Each row is a point on a landscape with many valleys, with its height.
A ball rolls from a point to the lowest of its 2 nearest points, and stops where none of them is lower. Distance is the straight distance between rows; heights are no part of it.
Gub height 402: [ 11  20 -16   5  26   5  35  12  20  -5  50 -31  -9  18   3 -26  -2 -10
 -64  30 -33 -43 -17 -33  -1   6]
lumug height 528: [ 42  14  17  18 -39 -42   2 -26  45 -56   5 -54  -2   7 -53   3 -25  -5
 -20  25 -23 -11 -28 -10   3  34]
Diga height 434: [ -9 -16  -1 -16  23  -9   2  38 -13  15  16  54  -9 -31  28 -41 -16  -2
  54 -18   8  12  -1 -14  -1 -46]
Rinin height 198: [-13  -5  -5   8  -9  59 -38  26 -26  32 -33  70  -4   8  47   7  17   7
  12  34   9  22  -2  11 -27   9]
nal height 613: [ 23 -17   0 -17  -2 -47  24 -26  -9 -33 -18 -41  16 -15 -74   5  -6  14
  64 -38   0   2  17  16  45  -9]
gosel height 480: [ 21 -13  20  24 -18  41 -29  31  -1   2 -11  66  -8  19  10 -10  22   2
  19  50  -1  13 -34 -16 -33  19]
tifuz height 206: [ 23 -27 -26 -10  15  -6  -1  30  19  28  52  38 -23 -14  23 -37   4 -14
  30  20 -13 -17 -37 -42   6 -14]
leb height 172: [ 27  -1 -60 -19 -22  -5   2 -23  48 -18   7 -47 -14  -4 -14  26 -17  -1
 -32  11   2 -59  -5 -29   2  18]
lare height 450: [-34   7  33  14   9  65 -21  22 -44  11  -3  32 -23  41  48 -14  33   5
   2   6   6  16 -19   6 -29 -16]
gilag height 395: [-16  13  46   8  22  14  13  10 -26 -10  24  33   1  -2  23 -43 -10   2
   4 -22  19  30 -10  -8 -16 -28]
buv height 196: [ -42   42   16   18   33   52    0    4  -13    4   24  -29  -18   33
   35   -5   30   -7 -101    9   -9  -20   15   -7  -21    0]
kuve height 687: [  4 -17  36   6 -21  -6   2 -16  -6 -34   4 -40  -4  26 -58   5  12  -4
  18 -20  -2  21 -29  -1  -3  -1]
gima height 435: [ 14  27  -4  -2  24 -16  41  14  15 -22  52 -37  -1   8  -4 -37 -33  -1
 -43  16 -26 -35  -9 -30   9  -1]
bedo height 159: [ -8  14  21  20 -25  22   3  -5  24  11 -18 -41  -5  39 -31  23  38 -31
 -50  47 -44   2 -16  13 -30  33]
gez height 880: [ -1  14  36  20 -19 -13  28  -7   9 -13 -54 -56  18  31 -82  20  39 -21
  -8  23 -50  13  11  34  -4  16]
sizu height 218: [-13 -19 -49 -10 -11  30   0  -4   6  37   4 -26 -14  24   5  28  23 -11
 -23  18 -30 -32  -3   2   1  14]
lipi height 596: [  1 -48 -26  -4 -30  27 -42 -11  -1  30 -22  18 -26  13   7  31  30  -3
  40   3  -2   0 -13   6  -2  16]
funof height 307: [  9  10 -46 -26   3 -26  40   5  19   2  13 -32  12 -17 -13   3 -46   9
  -9   3 -15 -45  22 -10  20   0]
rut height 575: [-16 -28  36   5 -11  35  -5  20 -44   1 -17   6 -15  50 -20  -2  38   6
  48  -2  -5  19 -31  15 -13 -17]
puz height 518: [-35  23  23   3  25  30  27  16 -42  32 -13  42  18   0  35 -14   6  -1
  -1 -15   7  22  18  22  -2 -21]
seg height 347: [ 10 -35 -40 -25 -15 -31 -41 -10  33  18   4  22 -23 -46   3  21 -15  -5
  59 -25  21   2  12 -10  12   2]
toz height 889: [ -4  16  47  15  -7 -11  34  -4 -10  -5 -32 -30  29  24 -62   8  15 -13
 -11  11 -29  22   7  33  -3  17]
gorak height 653: [ 43 -16  32  16  -8 -21 -24  28   5 -14 -10  73   6 -19   7 -32 -27  17
  47  35   2  27 -11   0  -8  21]
vebob height 191: [-16   2 -14  11   0  44 -10   8 -12  49 -10  31  -1  13  30   9  19 -16
 -32  44 -26   8   5   9 -21  27]
Badok height 899: [  0  27  58  20  -7 -17  28  -4  -3 -26   2 -30  22  18 -44  -7  -9  -8
 -26   8  -8  25  -9  12 -12  17]
tuk height 559: [ 37  -6 -13 -14 -13 -73 -18 -17  33 -17   2  -6   0 -47 -13   5 -56  10
  45 -12   5  -1  24  10  40  16]
Rog height 579: [ 19 -14 -18 -27   3 -68  -3  -9  13 -10  -3  -6   2 -50 -29   7 -37  14
  69 -39  13   1  30   8  44 -14]
Zodak height 682: [  3 -28 -13 -11  -6   2 -23 -15  24 -14  43 -25 -29  10   1   1   2   1
  -3 -26  24 -12 -34 -32 -10  -7]
Nise height 331: [ 13  -6 -44  -4  -8 -15 -33  -6  27  31  13  29   4 -41  39   9 -28 -11
 -22  19   5   5   7 -18  -5  29]
vimo height 807: [  1  22  41  -3   9 -36  11 -10 -11 -31  23  -2  20 -23  -4 -20 -39  12
  13 -39  40  33  -8  10   7 -15]
Dimuv height 517: [-29  20 -40 -17  16  28   5  -3   1  -3   7 -39  -4   9  33  27  -5  13
 -65 -17  28 -38  23 -10  -8 -13]
Mepez height 396: [ 29  19   1  11  -2 -42  -3   9  23   5  27  21  12 -30  37 -26 -63   2
 -28  44 -31   5   3  -4  18  34]
Zoli height 388: [  3 -41 -36 -30   2 -29 -23  19  11  34   1  45 -19 -47   8   4 -10  -2
  75 -17  10   4  13  -8   9 -20]
Nemug height 400: [ -9   6  42  26 -15  30 -12   5 -23  15 -44  40  18  18   1  15  21  -1
  -5  31   6  39   3  29 -30  25]
Finot height 283: [ -9  -9  -1   7  36  45  -2  23 -11  19  55   9 -35  34  39 -35  43 -10
 -24   7 -18 -20 -31 -40  -8 -23]
gogug height 392: [-12  36 -29 -23  44 -12  29  19   3 -26  36 -30   3 -19  34 -23 -46  15
 -45 -25  26 -48  29 -38   7 -41]
lur height 521: [  6 -48  -5   8 -26  12  -6 -20 -17   8 -47 -19 -12  30 -51  26  51  -6
  60  -2 -40  -5   0  25  17   9]
vaso height 436: [  8  31 -10 -10  25 -48  10  21  20  -9  53   3   0 -38  50 -48 -71   6
 -16   8 -21 -18  14 -22  30 -16]
mitod height 195: [-22 -12 -17   9  13  45 -54  -4  -6   6  35  -2 -41  20  69   3  32   3
 -52  -8  21  -4 -24 -19 -21  -4]
suri height 598: [  1   3 -22 -29  11 -48  21 -10  -2   3 -16 -12  27 -43 -22  18 -28  14
  46 -44  26  -4  37  22  39 -20]
metev height 738: [  3 -26 -10 -15 -22  11  16 -14   4 -26   3 -75 -18  40 -70  15  31  -8
  21 -12 -36 -22 -33 -10  13 -10]
Pafa height 296: [ 37   1  -4  12  18   8  -5  37  14  18  42  70 -17 -11  41 -59   1 -10
  14  48 -19 -10 -40 -46   3  -1]
Zet height 303: [-21  16  25  23 -26  16  -1 -12  -4  22 -64 -22  14  30 -32  47  39 -20
 -26  29 -30  16  20  52 -13  33]
logop height 516: [ 25   0 -16   4 -28 -34 -12 -22  34  -5   1  -2   9 -27  -7  12 -36   2
  -7  10   0  -1   9  -1   5  37]
sizuz height 515: [ 16  -9  10  11   2  45 -23  40  -4   6  13  78 -13   7  32 -36  17   7
  28  34   5   6 -37 -30 -24  -7]
Bol height 832: [ 20  10  46  10   4 -49  23 -16 -15 -28 -20 -16  40  -6 -51  -5 -16  13
  23 -12   5  31  10  34  24   9]
ladim height 217: [-11   9 -16  -3   2  26   2  -7  18 -19  25 -57 -19  35  -2  14  16   1
 -66   2   2 -37 -17 -21 -19   2]
Dazip height 538: [-29  -6  43   0   5  32  14  11 -44  -2   1  -5  -3  39 -10  -8  21   0
  17 -16   7  27 -20  12 -12 -19]
Borav height 365: [ -5  32 -37 -35  32  -6  56  14  -3 -25  14 -47   7  -6   4  -6 -45  14
 -35 -10  18 -59  27 -25  13 -34]
laduv height 540: [-31   2  -1 -11  -4  11 -35 -17 -10  14  -6  29   2 -29  49  19  -4   3
   3 -44  59  31   9  14  -9 -15]
Fudo height 632: [  5 -21  13  -8   0 -26 -13 -25 -14   4 -39  22  21 -29 -17  24  13  13
  68 -48  45  27  20  36  23 -10]
Rodem height 775: [-11  31  69   9  25 -10  49  12 -40 -13   4   7  33   4 -20 -33 -13   3
   6 -10   4  40  -3  21   4 -13]
tobog height 674: [ 24 -30  34  -4  14 -27   0  20 -21 -10 -31  55  15 -16 -25 -23  -1  26
  86 -10  22  33   6  20   7 -16]
fon height 407: [-54  25  22  -2  10  35  23  -5 -45  16 -15 -45   5  45  -2  26  25   0
 -19 -19   2   7   9  47   4 -14]
vak height 481: [-45  43  35  -4  34  28  34  -2 -44   9  10   2  20   3  31 -11   2   3
 -24 -41  28  19  14  20   2 -32]
bak height 354: [-27   9  43  22 -16  28  -4  -7 -30  20 -55   0  14  34 -14  34  36  -7
  -7  15  -1  33   6  51 -14  18]
guti height 497: [-38  10 -26  -9  -1  29 -16 -13 -11  20   1 -12  -2   2  45  32  -1   3
 -42 -20  24   1  18  11 -10  -3]
Gefe height 290: [-12 -26 -44 -28   0 -10 -42   3  24  23  23  20 -26 -37  35  11  -9  -3
  19 -30  29  -1   1 -24  -5 -18]
tesi height 650: [  6  19 -37 -45  12 -32  14   3  19 -41  20 -41  -5 -29   5   2 -59  17
  -2 -32  49 -44  16 -31  12 -33]
Masap height 519: [-45  17 -14 -16  10  18 -19  -8 -12   7   7  -1   0 -18  61  16  -6   9
 -25 -52  58  10  19   7  -6 -35]
Mosag height 456: [  4  13  53   2  24 -19  16  24 -25 -15   9  48  18 -21  16 -54 -31   9
  38 -21  19  42  -8   4   0 -31]
Vinol height 642: [ 12 -23  37  25 -10   2  11  12 -19   6 -57  16  18  34 -56   8  41  -1
  32  36 -33  21   6  30 -11  16]
fer height 144: [-36  27  -4  12  38  57   6  14 -15  25  30 -22 -26  43  40 -12  45 -13
 -81  23 -33 -32   5  -8  -9   3]
nune height 665: [ 23 -12  34  27  -5 -26  12  -9  -9   4 -58  24  30   7 -45   6  19   4
  23  31 -23  28  24  38  -1  29]
Vova height 391: [ 18   1  17   0  18 -18  -2  48  -5   4  12  78   0 -36  35 -60 -36   8
  54  17  -6  17  -3 -14   1 -24]
vav height 403: [  5 -12   7   5  -4   6   4  15  -9  22  -6  39  11  -3   6  -9  -3  -1
  16  15  -9  17   2   6 -12  12]
nugi height 401: [-40   5  17   5 -13  32   1 -11 -40  23 -39 -26   1  41  -5  37  35  -1
   5  -9   1  15   5  55   4   2]
fop height 110: [ 25   0 -69 -21   2 -15  -3  -2  50  -1  39 -32 -14 -16  15   9 -20   1
 -42  16   3 -58  -6 -40   7   9]
Ginup height 600: [-39  32 -11   4  41  28 -15   1 -18  15  22  26  -5 -25  80 -24   0   0
 -57 -30  19   6  29 -24  -9 -36]
Fazi height 684: [ 25   7  37  26   5 -44  20  -1  -8   6 -41  32  42 -12 -21  -9 -17   7
   5  38 -17  31  29  44   9  39]
tiza height 366: [ 18   8 -33   0  11  -3  40  11  25  21  41 -24  -3  16 -12 -17   4 -19
 -42  48 -52 -44 -17 -20   8  20]
napaz height 351: [-16  -5  19   8  28  44  -5  22 -25   5  39  26 -29  26  37 -44  26  -2
   0 -10  -4   0 -28 -32 -17 -35]
Leba height 367: [ 27  10 -20  -1   1 -33 -27   7  28  17  29  44   1 -48  55 -22 -51  -6
 -16  36 -12  10   2 -21   5  22]
par height 524: [-35  -4 -10 -12  21  34  24  10 -23  11  25 -41 -17  35   5  -4  17   1
 -18 -23 -11 -18  -3  -5  -1 -26]
Rafuz height 411: [ 39 -46 -12  16 -26 -14  -9 -15  18   9 -33  13  -4   6 -46  11  32 -13
  42  34 -48  -7  -4   3   9  36]
zesit height 663: [ 16   3 -40 -34   7 -31  -5   0  36 -40  41 -43 -22 -18   5   2 -45  14
 -14 -25  41 -46  -4 -42   3 -20]
zal height 558: [  0  19  25  18   5  17 -11  18 -18  12 -17  81  18 -23  43 -22 -16   3
  -1  19  18  39   7   2 -26   4]
Fovid height 844: [ 22   4  40  17   5 -49  14 -37 -16 -14 -54  -2  48 -13 -53  18  15  11
  29 -13  13  25  25  51  30  13]
suba height 732: [ 10 -19  61  16  -2 -12   3 -16 -38 -24 -49   5  25  21 -57   9  36   9
  53 -18  18  41  -1  36   5  -6]
Vurit height 353: [  4  20   1  22  28  12 -24  -2  18 -17  61   4 -21  -6  53 -33   4  -1
 -81  -3  13 -12 -15 -50 -17   0]
razus height 364: [-33  36  21  -8  10  13  41  -9 -30  -3 -16 -42  31  20 -24  26   5   6
 -21 -28  18   6  12  37   9 -12]
girig height 335: [ 18  18 -48 -39  15 -22  49   9  19 -26  10 -53   2  -5 -18  -1 -52   9
 -21   5   1 -66  12 -23  15 -15]
foti height 712: [ -5 -36  15 -12 -19  11  -4 -14 -10 -28  15 -50 -25  39 -51   8  24   0
  37 -29  -2   9 -38 -13   2 -15]
paze height 487: [ 13  13 -13   1 -10 -20   5 -12  27 -13  28 -18   2 -13   7  -3 -35   3
 -39   6   6 -10  -4 -16  -6  20]
memol height 562: [-19   4  -1   6   1  17  23   4 -29  45 -40  26  29   3   3  22  12  -5
  -5  12 -13  17  34  42   3  15]
Vefi height 560: [ 10 -43 -25  -5 -12  -8  11 -16  -6  12 -26 -15   0   7 -49  21  24  -5
  55 -14 -31 -11  12  14  22   4]
fur height 662: [  0  -8  28   5 -20 -10  14 -26 -12 -38 -27 -52  10  25 -75  19  25  -4
  26 -25  -8  17  -9  13  10  -3]
minag height 541: [-32  -1  -9  -5  12  31  14  20 -39  53 -27  44  15  -3  37   6   9  -1
  16   4  -6  12  28  28   2 -11]
Boka height 189: [-30   6 -23   1  -2  42 -30 -16   5 -19   9 -62 -32  40  31  36  22  10
 -80  -9  26 -31  -9  -5 -19   3]
mifeg height 672: [ 36   4  33  32 -11 -19 -11  15   7   0 -18  63  15 -12   8 -26 -31   3
  -2  59 -18  28  -2   8 -10  43]
pobel height 793: [ -5  36  42   3  17 -22  35  -1 -14 -27  25 -13  25  -6  -3 -28 -37   9
 -18 -21  15  23   1   4   5 -11]
Gudav height 612: [ -5 -24  48  13  -3  25  12  26 -37   1 -34   2   1  53 -52  -3  47  -2
  42  25 -28  22 -20  23 -13  -4]
suve height 777: [ 15 -12 -13   0   3  10   3  -1  28 -21  60 -50 -31  41 -21 -12  33 -10
 -36  11 -10 -37 -58 -40  -6  -3]
dopi height 493: [ 31  28  16  -1 -10 -34  32  -3  27 -55  18 -64   4  14 -50 -14 -43   1
 -33  30 -29 -25 -18 -11   9  18]
fakur height 138: [-14  -2 -31   5   4  55 -33  16 -19  49 -12  57  -5   4  63   4  17 -13
 -18  39 -11  10   3  -8 -21  14]
loba height 255: [-34  38  32  18  29  39   7   0 -19  -3  30  -2 -12  22  38 -22  15  -4
 -70 -13   5   3   7 -14 -22  -8]
sizi height 273: [ 27 -35 -43  -8  -1  -8  -3  17  25  41  33  28 -15  -9   8 -14   8 -15
  24  28 -24 -20 -26 -28  11  11]
lisun height 428: [ 22   2  46   5  20 -28  16  37 -19 -16  15  57   7 -20  12 -67 -40  13
  50  11  -6  30 -11  -8   8 -19]
gize height 408: [ 13  31  36  34  12  -1 -12  -2  13 -18  49  16 -10   2  38 -42 -16  -7
 -64  26  -3   9 -22 -36 -23  19]
kovi height 603: [ -5   6 -15  -9 -23 -10   5 -30   8 -10 -18 -28  14  -9 -18  38 -10   3
  -4 -24  18 -10  19  15  10   8]
Bogoz height 323: [ 28 -46 -49 -10 -17 -11 -13   1  26  36   3  23 -13 -18 -12  11   9 -13
  40  22 -24 -17  -6 -14  12  24]
Suvi height 755: [ -5   3  70   9  15  -4  32   7 -45 -13 -27   9  35  19 -45  -9  18   7
  31 -12  11  46  -8  36   3 -12]
geri height 203: [-20  45   4 -10 -16  19  30 -18  11 -32 -43 -79   8  34 -42  42   6  -6
 -57   4   4 -31  11  21 -13   2]
pifa height 253: [-19 -21 -36  -6  23  24 -47  10   7  19  45  17 -38  -7  69 -12  21  -5
 -26 -19  19 -11 -17 -39 -12 -23]
taf height 601: [  2 -33  22  -1 -14   5 -27 -10 -22   0 -37  35   2   1 -12  16  24  12
  66 -27  33  33   2  27  -2  -6]
rumo height 597: [ 31 -18   7  19 -43 -34 -24 -54  27 -50 -19 -32  -4 -13 -53  22   2  -3
  32 -26   6   4   4   6  12  26]
Nubu height 654: [ 13 -10  27 -11  12 -39  -6   4 -13   6 -33  48  25 -43  -4  -6  -9  17
  67 -29  41  37  18  35  19 -16]
Muz height 546: [  7  -6 -12   0  18  30 -39  40   5  13  25  88 -25 -24  64 -48  10   0
  28  17  10  -2 -29 -47 -19 -31]
Gobit height 689: [ 18  20  36  30 -14 -26   4  -6   8   4 -24  28  30 -13  -5  -2 -27  -6
 -27  42 -14  34  17  25  -8  48]
Zogos height 227: [  7   8 -63 -26 -22   1 -10 -27  33 -16 -13 -36  -5 -17   3  43 -27   5
 -32  -9  30 -48  24 -16   2   7]
pada height 869: [ 29   4  27  31 -20 -42  22 -28  15 -34 -62 -48  28  11 -88  17  34 -10
  11  19 -53   9  28  36  12  25]
Nuni height 565: [ -1 -53 -13   3 -28  35 -21   1 -19  24 -32  -1 -29  41 -18  23  52  -4
  57  16 -31  -8 -23  17   4   8]
Siba height 569: [ -9   7  -7  -2  27  12 -35  22   2  12  30  68 -20 -36  76 -50  -7  -6
  -2  -7  11  10  -6 -43 -16 -38]
Feg height 130: [-16 -15 -38  -2  19  37 -38  -2  11 -11  42 -40 -39  23  49  16  27  13
 -72 -16  26 -36 -17 -25 -11  -6]
Futo height 584: [  4  30 -18 -11  -7 -32  24 -17   9  -8 -12 -18  31 -30  -8  23 -46   9
 -19 -10  21 -10  31  16  17  11]
voti height 268: [ -5   2 -39  -2 -12  25  13  -4  27  27   1 -44 -11  35 -21  23  36 -22
 -48  41 -51 -38 -19   3  -3  28]
begiv height 363: [ 45 -41 -32   3 -17 -36  -4  -5  25  25 -12  21  -1 -18 -29   0  -3  -6
  42  33 -43 -13   4   0  22  35]
Lefo height 449: [  7  12 -31 -14  27 -41  -3  21  27  -3  62   2 -14 -39  52 -38 -46   3
 -20  -2  -3 -29   2 -44  17 -20]
vuvop height 300: [ -4  -7 -51 -13 -15  -2 -28 -17  24  25   1   5   1 -27  27  31 -16  -3
 -23  -1  14  -6  17 -10  -6  19]
lidu height 465: [ 24  32  17   0   9 -36  38   9  20 -45  44 -50   4   9 -19 -34 -56   8
 -36  23 -27 -23 -18 -18  15  10]
buzo height 236: [ -1 -22 -69 -34   8 -13 -32   3  37  16  44  -8 -32 -29  30  14  -7  -3
  -6 -24  25 -36  -3 -42   2 -19]
Nuse height 443: [-57  40  38   0  27  43  28  -1 -52   8   4 -30   4  37  20   2  22   1
 -34 -26  12  14   9  32  -2 -22]
rer height 467: [-21 -16  -6 -17  27  23 -11  43 -20  18  21  54 -25 -11  46 -40   9  -2
  48 -23   7   3 -13 -25  -8 -56]
lar height 59: [ 13   0  12  27 -41   4  -5 -12  40   0 -27 -41  -5  33 -52  24  48 -34
 -26  48 -58  -1 -29   5 -21  35]
Nak height 553: [ -6 -11  -4  -4  11  16  26  10  -6  13  35 -22 -13  29 -12 -15  11  -7
  -9   2 -27 -15 -20 -17  -4  -9]
baso height 529: [-13  30  42  20  15  52  -6  27 -33   2 -12  82   4  -4  51 -42   6   6
   4  11  15  28  -1  -9 -28 -21]
nep height 820: [ 15  13  37  -5   3 -54  13 -16  -7 -33  -3 -13  34 -27 -29  -6 -39  18
  30 -33  33  29   5  25  29  -2]
Tedub height 440: [ 12  -8  44  31 -23  26 -19  19  -9  -3 -34  50   4  21  -8   2  20   3
  11  39   1  28 -22   9 -35  26]
zanim height 425: [  2  14 -42 -19  42 -25  -1  24  25 -17  63 -16 -19 -30  42 -31 -29   7
 -40 -19  11 -47   2 -56  10 -38]
podo height 627: [ 28 -23 -22   4 -44 -21 -35 -47  40 -29   0 -19 -19 -21 -34  27  -4  -6
  35 -24  11  -8  -2 -13   9  23]
pilu height 314: [ -7  50  18 -13   6 -15  52 -16 -15 -28 -19 -47  43  -2 -34  24 -23  11
 -19 -25  32  -7  15  26  18 -12]
zolu height 471: [ 22 -41 -11  23 -39   1  -8 -32  17  -5 -48 -26  -9  20 -61  29  56 -22
  45  15 -57 -11   0  14  11  22]
viv height 577: [ -1   8  10   2   3  -8 -16  11  -8  16 -18  71  21 -43  43 -13 -25   5
  13   2  33  42  16   8 -11  -1]
Rugo height 567: [  3  31   1  -4   2 -36   9  -6   6   4   0  17  30 -46  27  -1 -53   7
 -18  -9  23  18  29  16  11   9]
bofaz height 219: [-21  17  25  24 -18  41  -8  12   8  32 -21 -12  -7  41  -8  20  43 -34
 -52  62 -44   8 -11  18 -34  37]
non height 583: [ 15 -19  -4  -1  -2 -16  14   3   9   0  26  -9  -4   3 -21 -16 -12  -3
  15   2 -18  -6 -20 -19   6   4]
Pebip height 611: [ 26 -19  15   5  -8 -41   9  -3   3  -8   3   7   6 -12 -30 -17 -24   7
  36   3 -12  17  -4   4  15  16]
fazam height 494: [-45 -10  10 -11  12  38   5   3 -41   6  19 -29 -20  40  20  -2  22   6
   2 -35   7   5 -14   8  -5 -29]
notu height 760: [  8 -21 -11  -3 -16  12   7  -9  23 -17  32 -63 -28  48 -44   5  37 -15
 -13  10 -30 -26 -53 -25  -3   2]
tov height 258: [ -5  51   5  -9 -16   1  42 -30   6 -36 -51 -61  31   7 -42  49 -15   2
 -40  -7  28 -25  23  29   5   1]
Mefo height 420: [  9 -40 -17 -21   8 -12 -19  36   6  20   9  58 -23 -30  17 -20  -6   1
  76 -10   8   5  -9 -17  -1 -27]
Kita height 265: [ -9  -3 -51 -18   2   7  27   0  11  22  10 -27   5   3   1  18  -6  -3
 -27   3 -19 -38  16  -8   6   2]
pumu height 254: [ -3   0   5  28 -40   8 -10 -32  13   6 -64 -30  13  17 -41  52  45 -20
 -10  19 -34   8  21  39  -3  35]
sazi height 621: [ -2 -14 -19   0 -36   4 -14 -39   3   1 -33 -22   6   0 -23  47  16  -2
  18 -25   6   0  20  25  11  12]
dezi height 636: [ 14   0   5 -12 -11 -27  36 -22  -3 -40 -18 -62  21   8 -84  12   0   6
  29 -23 -16  -4   5  11  29  -4]
pazek height 317: [ 13  -1 -26  -4 -13  -1  32  -1  30   5   9 -45  -3  21 -43   8  10 -17
 -25  31 -50 -36 -14  -7   3  20]
bosod height 568: [ -8 -26   1 -13 -12   1 -42   0  -4  10 -17  44  -7 -28  22  11  -2   4
  45 -30  47  34   3   9  -8 -13]
sifof height 410: [-36   6  24  14  27  67 -28  19 -47  10  18  27 -39  37  68 -35  36   6
 -11 -10   8   4 -22 -16 -23 -36]
somo height 676: [ 10 -16 -30 -25  -6 -15 -26 -14  35 -35  48 -39 -33  -9  -3   6 -19  10
   1 -38  40 -27 -19 -41  -4 -15]
zod height 587: [ 27 -41 -12 -12  -4 -38  20 -13  -1  -8 -11 -21   3  -4 -69  -2   6   3
  67 -17 -29  -7  13   4  33   1]
vus height 453: [ 13  30  29  22  -4 -17   7  -7  22 -32  38 -16   0   4   8 -23 -36  -1
 -58  19  -4   4 -15 -17 -15  22]
Datuk height 490: [-20  18  52  20  11  65  -6  37 -43  -5 -10  61 -10  33  29 -34  26  11
  20  12   6  18 -24  -4 -30 -22]
gule height 350: [ 27   4   7   7  22 -10  -4  47   4   9  35  80 -13 -28  43 -72 -23  -4
  38  34 -16  -2 -26 -38   5 -22]
vavot height 256: [-14 -23  -1   4 -19  61 -47  27 -31  18 -33  57 -17  25  37  10  28  19
  46  21  17  12 -22  14 -24   0]
Gar height 266: [ -4   3 -62 -29 -13 -14 -25 -20  33   3   1 -14  -2 -39  23  40 -30   4
 -20 -23  39 -23  29 -15   1   3]
faz height 448: [-15 -25  -9  -6  -1  21 -14   8  -9  21  16  19 -15   4  26  -3   8  -2
  14 -12  10  10 -13  -8 -12 -11]
Dokab height 142: [-24  28  -7   0 -14  21  12 -17  12 -11 -14 -55  -1  29 -15  35   9  -4
 -62   6  -1 -23   8   9 -18  13]
Mot height 599: [  7  -6 -13   7 -11 -19  34 -20  -1  19 -46 -16  31   0 -51  26  10  -3
   7  11 -42  -9  40  35  19  25]
gugul height 537: [ 38   2 -32  -5 -28 -54  -2 -26  41 -24 -15 -24  11 -37 -26  19 -51   9
   8   8 -12 -24  29   7  32  33]
Lapa height 634: [ 34 -27  11   0  -6 -38 -19  12  11   0   1  48  -2 -31  -1 -22 -31   8
  51   9   2  21  -5  -4   5  13]
fenut height 652: [ 16  15  12  -9  -4 -44  50 -12   2 -41 -15 -54  27   2 -71   0 -27   6
  10  -2 -23  -6  11  17  29   6]
rego height 697: [ 12 -33  37  18 -19 -13  -3 -34 -20 -34 -51 -27   8  22 -78  17  52  -5
  59 -17 -13  29   3  25  17   1]
Lil height 586: [  3  25  25   6  10 -35  -4   7  -4   6  -6  57  32 -52  41 -23 -48   8
   4  -1  26  41  19  19   6   0]
zep height 327: [-24  24  49  15  23  21  12   2 -23 -20  37   0  -4  18  19 -34  -1   0
 -35 -25  15  21 -10 -16 -22 -21]
gomo height 177: [  7 -22 -77 -23   3  10 -27  -5  37  12  39 -29 -35   1  27  23  18  -2
 -37  -4  14 -54 -18 -39   4  -1]
balu height 477: [-34  -7 -12  -3   0  36 -23  -4 -20  27   2  14 -12  12  46  15  14   0
 -12 -12  12  15   2   8 -15  -6]
kam height 856: [ 19  16  36  24  -6 -45  23 -42  -3 -28 -63 -34  48  -1 -73  25  26   1
  12   0 -11  16  32  53  26  17]
renas height 234: [-31  14  -3  17  -6  52 -11   7  -7  42 -15   2  -8  34  24  21  36 -23
 -56  50 -34   6   2  20 -26  33]
dez height 581: [-30   9 -10  -6  22  13 -18  17 -12  23  14  49  -5 -32  69 -19  -7  -4
  -5 -24  23  18  13 -16 -12 -35]
Beves height 315: [  7 -26  10   2 -15  36 -33  32 -21   9 -42  76   1   2  11   5  19  26
  63  10  27  20  -6  12 -22  -5]
tedu height 657: [ 19 -45 -16 -11 -26  -8 -26 -22  20  -9  21 -18 -29   1 -28  12   8  -4
  41 -27   9  -4 -30 -23   2   4]
Sog height 561: [ 30  -3  19  14 -42 -36 -14 -38  32 -55   1 -47  -3   0 -52   9 -16  -2
   0  -7   3   4 -21  -8   0  29]
gubo height 310: [  3  -1 -11   9  30   9 -36   4  20  -7  64  15 -30 -17  63 -34   3   1
 -46 -17  23  -7 -21 -53 -13 -19]
ruf height 615: [ -5 -36 -43  -9 -30  15 -33 -25   3  29 -25   6 -11  -8   5  43  18  -6
  31 -13   0  -2  14  11  10  15]
Doza height 635: [ -4  23 -11 -33   5 -39   3 -10  11 -36  19 -29   7 -41   3   7 -51  16
   7 -52  62  -9  11  -5  16 -30]
zifu height 531: [-34  21 -52 -23  28  10  14  12  -4  19  18 -10   5 -20  50   7 -21   5
 -44 -21  13 -32  40 -17   4 -29]
zetis height 362: [  8 -25  10   0   1  18  -5  32 -20  19 -22  66   5   0   9 -13   8  11
  51  13   3  17   0   3 -12  -3]
Tona height 614: [-13  13 -16 -32   6 -30  10 -14  -6  -2  -8 -17  22 -37  -5  29 -23  13
  26 -60  53  -1  21  17  25 -29]
nite height 547: [-19  32 -28 -10  15 -12  18   2   4  19  12   9  24 -37  38   2 -39   1
 -36  -9  14  -6  36  -2   6  -9]
Bilov height 212: [-16  -3  -9  12  22  46   2  13  -6  28  38  -6 -29  37  34 -14  41 -16
 -50  26 -28 -22 -23 -20 -12   3]
pir height 182: [ 18   1  10  33 -45 -11 -14 -30  34  -8 -48 -21   8  10 -45  37  28 -24
 -23  33 -39  10   2  19 -15  47]
Zor height 580: [ -9  -7  -2   8  -3  -1  24 -15 -20  35 -61   2  37   4 -30  36  21   1
   9   3 -20   9  43  53  17  20]
tez height 566: [-36  17 -32 -14  22  -3  -2  13  -9  36   9  38  13 -47  63  -3 -19  -6
 -10 -23  16   9  35  -6   7 -30]

Call two points neighbours if one is among the 2 nearest of the other. Go from one point of each pair to the other, from neighbour to neighbour, staying as low as possible. Name the highest point that can't be avoided.
fakur / Dokab | fon
fer / bak | Lil
fakur / lar | renas
Dokab / Feg | ladim
tifuz / fer | Mosag
fop / sizu | Lefo

Where does a ball stop that starts at each point below?
rer | fop
vaso | fop
tuk | Feg
Diga | fop
lipi | tifuz
somo | Feg
nite | fakur
mifeg | fazam
taf | fakur
nal | tifuz
viv | fer
Fazi | fazam
